Each row is a point on a landscape with many valleys, with its height.
A ball rolls from a point to the lowest of its 2 nearest points, and stops where none of them is lower. Distance is the straight distance between rows; heights are no part of it.
nima (h 6.27): [  4 -55  22  -7  -9 -10   1  10  27 -17 -40  12   3  19  19 -65  26  32
 -30 -19  15]
luse (h 6.49): [  5  24  -3 -21 -46  14 -69  52   6  -4 -17 -58  11 -41 -31 -22 -42   0
  -1 -18   1]
Suga (h 5.60): [ -7  16  -2 -21 -34  29 -36  44   3 -24   3 -35  -1 -24 -14 -59 -22  -6
 -29   5   6]
pof (h 3.16): [ 40 -22  -2  23  -9  29  47  18  -1   8  18  21   6  15   5 -23   3  37
   5 -34  15]
buvim (h 3.48): [ 48 -51  -3  -4   0  53 -46  -1  43  -7 -17   0  -7  15  20 -25 -21  -6
 -32 -45   9]
tevu (h 2.52): [  7 -13 -37  -4  62  51 -59  17  13 -18   6  34 -46  39  -5 -17  -4  28
 -28  -6 -40]
Vaz (h 6.26): [ -1   5  12   9 -10 -14  29  -9 -17 -21  29 -25  31 -11 -11  34 -18  -5
  45  12 -20]
lor (h 5.10): [-43 -13  34   3  10 -27  17   4 -34  -8 -10   2  -2  -2  -8 -25  -1  21
   0  25  -4]
Zov (h 1.41): [ 15 -35  12  13  43  35 -31  -7   9 -44  23  36 -26  21   8 -10 -15  37
 -32   3 -12]
Rutis (h 8.70): [ 21 -22  38  -6  32  -8   6 -37 -30  33  -7   4  23  16  -3  23  45  -7
  26 -13  13]
gazoz (h 2.87): [ 23   1  26 -12 -14   4   1 -34  27  38   3 -12   1   5  15 -33  27  -8
  -8  12  46]
Zopom (h 8.43): [-32  16 -12   6  61   8  -3  13  -8   6 -47  49 -10   8  -7 -32  12  33
 -25  33  14]
Lut (h 5.77): [ 27  25   7 -12  -6 -31  34 -22 -11 -18   3 -43  30 -33 -10   5 -29 -51
  37  23  -4]
mipo (h 4.95): [ -6  19  -9  -1   7  30  11 -15  19  38   1  34  -4 -21  13  -4  -8  30
 -13   8  27]
nido (h 5.23): [ 41  21  18  29 -20 -40  25 -36  -8   3  30  -7 -21  10  18  28 -12 -15
  25  15  23]
Zoso (h 1.32): [ 16 -25 -21 -11  36  41 -34  -9  32 -23 -31  34   1  23  -9 -17  36  44
 -41 -10  21]
Makek (h 1.76): [ 36   5   5  -5 -17  37 -13 -24   9  21  34  -9  -9   4  -6  -1  -5 -22
   7  -2  16]
Zekib (h 3.88): [ -4  -9 -11  18  -6  30  15  10   5 -11 -13 -16   2   4 -28  23 -20  11
 -20 -26  16]
dop (h 3.03): [ -6  12  15 -18   4  15 -59 -14   9   3  36 -21 -37  21 -19  15  21  19
  -9 -36   2]
sema (h 7.05): [ 21 -47  35   9  12  -5  21  11  23  -7 -37  36  28 -33  27 -73   1  31
 -25 -15  22]
kide (h 3.77): [-46  10 -18 -19  16 -29  43  -1 -25 -25  31  -9  21 -56 -25  42  -4 -34
  22  13 -57]
Duni (h 5.24): [ 34 -59  23  28  17  15  26  17  50 -38 -30  13  13  24  11 -32  28  48
 -31 -48  14]
basef (h 4.01): [ 16   1  10   7  10   7  25   1   0  19  -7  23  13 -27   5 -22 -40 -16
   9  16  41]
kun (h 2.99): [-60  36 -31  -5   9   5  31  33  -7  24  30  26  10  16   4  10 -23 -10
   2  14 -25]
lok (h 3.80): [ 25 -14  37  24  -5 -17   6   0  16   8 -20  -6   5  21  18 -37  13 -28
   1   2  20]
pom (h 7.00): [-16 -15 -29  16  26  23 -51  28  15  22 -42  37 -14   0  -3  44  10  20
  -7  -4  42]
zizu (h 5.28): [-15  15 -17 -10 -40 -49  33  -1 -12   0  17   4   3  24   8  15   4  13
   7  18 -31]
Vuv (h 7.86): [-13  13  13 -19  -7  -6 -29  37 -38   8 -25 -45  -7 -23 -11  -8 -13 -41
  24  21  10]
Ner (h 2.91): [  7 -34   5  19   6  38 -19   9   1 -29  -7  16 -34 -14 -12   2 -15   9
 -13  -4   3]
Rafom (h 4.00): [-51  49 -38  -8 -14   1 -34  53  10  30  21  21  -7   7   9  22 -15  10
 -15  24  -5]
Kagu (h 6.63): [-33  -5  -1  11 -15   4   6  37 -24 -32  16 -12  19 -11 -14  24   5  19
  20  -3 -41]
lop (h 6.19): [  7  29  -2   6  -1 -31  23 -33  25   7 -10  17   2  54  29  -6  10  13
 -31  10  21]
lapuf (h 7.89): [ 11 -65  37  -4  12  28 -13 -15 -19  -9  -9   8  21  14  14  -8  33  40
  13 -24  -6]
Ves (h 4.02): [-31  37 -28 -11   4 -10 -18 -32   3  11   4  -4  -3  28 -21  41  24   4
 -25 -11 -22]
zoguk (h 6.84): [-14  11  25   1   4  -9  16  -7   4  -1 -11   0  45  30  13  22 -14   5
  22 -11 -13]
Tuz (h 7.31): [ -2  39 -16 -12  27  13  27 -38  12  23 -35  10  33  33  20  43   3 -10
  -1 -18 -27]
Zini (h 1.97): [ 13  -7  26  20  -1  -3 -29 -26   7  -3  25 -11 -32  48  -3  24  32   9
 -16   4  10]
vekem (h 5.75): [-17  36 -20 -16 -58 -10  -2   9  -6  -5  28 -38 -11  -2 -13   7 -16  -8
  -4   5 -22]
budem (h 4.32): [  1  12   1  -8  -5 -88   6 -26  -9 -17 -19 -20  -6 -11  18  33   0 -46
  22  -1 -29]
Gazom (h 2.94): [ 44   2  21   8 -22  36  25 -21  -2   5  27 -21  26 -40   9 -28 -19  -3
  23  14  40]
memun (h 7.29): [-14  48   2 -21 -26 -14 -55  44 -14 -18  12 -56  21 -43 -35  11 -27 -33
  23   5  -9]
geta (h 5.96): [-23  -6   7  10 -13   9  -2  41 -33 -10  28   7   0 -14  -4 -17 -31  12
  12  25  -7]
Fonez (h 4.82): [-44  33 -13  11 -19  21 -74  46  34  20  44  22   2 -26  -4  12 -33  18
 -12  10  -6]
Mimin (h 2.92): [-49  23 -29   0   8  -7  -4  20 -33  17  20   1 -42   8 -35  35  25 -36
   6  17 -27]
kizuz (h 5.66): [ 17   9 -18 -18   4 -50  67 -53 -23  10   9  -3  -1  13  18 -26  14 -20
   9  19 -23]
Zofi (h 4.06): [-41 -12   3  -9  31   0  -7  -7 -37  15   0   3 -24 -12 -17   5  28  -1
 -22  14 -11]
liki (h 2.79): [-37  42 -29 -24  -6 -50  25  -1 -24   1  20   2  13 -46  16  22 -26 -50
  34  32 -47]
kiguf (h 5.90): [ -5  12   1   6  28 -69  61 -36  -7  13 -20  22  -5  34  31 -21  30 -12
 -13   9  -1]
Lile (h 4.72): [ 23  -8  57  17 -22 -25   3  44  16  -6  -1  -6  16  17  35 -16 -10 -16
  45  -4  21]
lopu (h 6.22): [ -2  33  23  -7 -46  -8   2  30   8 -14   8 -48  -2  19 -14 -45 -12  -4
 -18   5 -18]
Siz (h 0.73): [ 27 -26   6  14  -3  57  20  -5  30   3 -18   5  14  20   2 -45  -5  -2
 -23 -30  16]
zekig (h 5.44): [ 39  39  -8  -3 -26 -22  26 -43   3  24  33 -20  -3 -15  16   8  -6 -56
  25  22  -6]
bapa (h 3.85): [  1  -5  36 -13 -29  19 -50  -8  26  13  -8  -2   4 -10  25 -50 -11   7
 -18  17  29]
Bab (h 4.77): [ 14  -7  -1 -14 -21  59 -44  14   6  -1   0  14   3 -27  14 -50 -37  -6
 -17  -1   7]
gamod (h 4.84): [ -8  -5 -23  18  11  -7  29 -27  -2  11  -4  -8 -13  13 -25  55   9  -6
  -7  -4   3]
Difa (h 3.64): [  9 -43  18  20  29  28   1 -19  23 -21 -45  14   3   9  -8   1   5  53
 -43 -24  30]
sazad (h 3.81): [ 15  -6  12  -7  -1 -52 -10 -48 -28 -32  -7 -47 -20 -10 -17  21  11 -42
  -6   4 -19]
vipu (h 7.30): [ -4 -39  28  -1   4  25  20   8 -28 -24   8 -24   9  25 -19   6  17  13
  19 -26 -42]
ketor (h 8.08): [ 35 -56 -39 -16  26  42 -59  24  -8  -1 -16  46 -41 -14  -6   9  24  24
   6  -9   2]
tuti (h 4.36): [  0 -21 -31  -5  -2  48 -36  30   8   3  14  35 -19 -43  -1  -5 -51  15
 -17   4  21]
Tuze (h 5.04): [-49  14 -31   4  -1 -18  26  37 -10   4  31  -8  29 -53 -33  43   6 -18
  39  18  -7]
mit (h 1.68): [-61  47 -27 -19  -3 -13  -3  23 -23  18  40  -4  -2 -13 -28  17 -19 -44
  12  22 -48]
gumo (h 8.38): [-38  16  18 -12  17  -6 -12 -21 -18  29 -37 -21  -3  -9 -20  16 -21 -39
  17  -5   0]
setuf (h 0.66): [ 10  -9  25  29  12  -9 -49 -20  43 -32 -16   3 -16  49   9  12  23  44
 -12  -9   8]
ladaz (h 8.33): [ 19 -49  52  23  33 -21  15   0 -19  11   5  14  17   4  17 -12  50  36
  24 -28  22]
dab (h 8.02): [-31   9  -6   1  22  22   3  21   9   5 -60  20   9  33  20 -22  -2  22
 -17  -1   1]
kodep (h 5.65): [ 28  26 -44 -20 -30 -44  27 -58  12  15  22 -15  19 -49   5  31 -18 -48
  13  -1 -33]
pufe (h 5.94): [-26 -13 -25  13  12  28  -4  -2  14   7 -13  42   3 -35   8  42 -13  53
   4 -10  33]
Koz (h 5.72): [  0 -12 -13   0 -37  14  11  33 -19   4 -39 -23  20 -18 -12   3  -4  -6
   9 -29  12]
livab (h 7.66): [  9 -32 -33  -8  50  16 -52  41  19   5 -13  68 -37  -9  17  10  38  36
  -6  11  33]
tamoz (h 3.01): [ 25 -35  38  14 -11 -15  -4 -32 -12 -22  20 -35 -26   7 -15  23  19 -15
  18 -11   4]
giku (h 3.13): [  0  18 -23  -8  35  33 -16 -29  16   8 -10  15   0  35 -23  19  36  26
 -23   5   3]
Gar (h 7.61): [-35  38 -19  -5  37  19  28  -2 -21  17 -47  -3  10  46  13  12   0  -5
  -9   9 -25]
dutig (h 4.26): [ 34 -11 -18  31 -43  19  21  31   6  -9  21   3 -25   9   2 -24  -8   8
  18   4  25]
zefu (h 4.91): [ 50  10   0  41 -20 -31  45   7   7 -15  22 -25 -19   4  14  -7 -12  -7
  13  -8  49]
ritu (h 4.81): [ 14  18   9  15 -29 -78  44  18 -21 -22  -2 -19  -5   4  13   0   5 -23
  25  11 -21]
fup (h 5.95): [-11  21 -33 -34 -39 -16  19 -49  -7   7  58  -9  13 -30 -18  53  -1 -16
  10  17 -13]
zube (h 5.93): [ 42 -12   8 -37   6 -64  57 -46 -12  17 -13  -6  29 -20  31 -33  33 -57
  10 -11 -41]

For each start below, name the point where the ball stops.
zoguk | Siz
vekem | setuf
fup | Siz
livab | Makek
Kagu | mit

Call two points neighbours if one is among the 2 nearest of the other. Go from one point of each pair to the other, from neighbour to neighbour, staying as low as possible. Name the highest point that can't be avoided.
setuf / Zoso | Difa
mit / Makek | Fonez
Zov / Siz | Bab
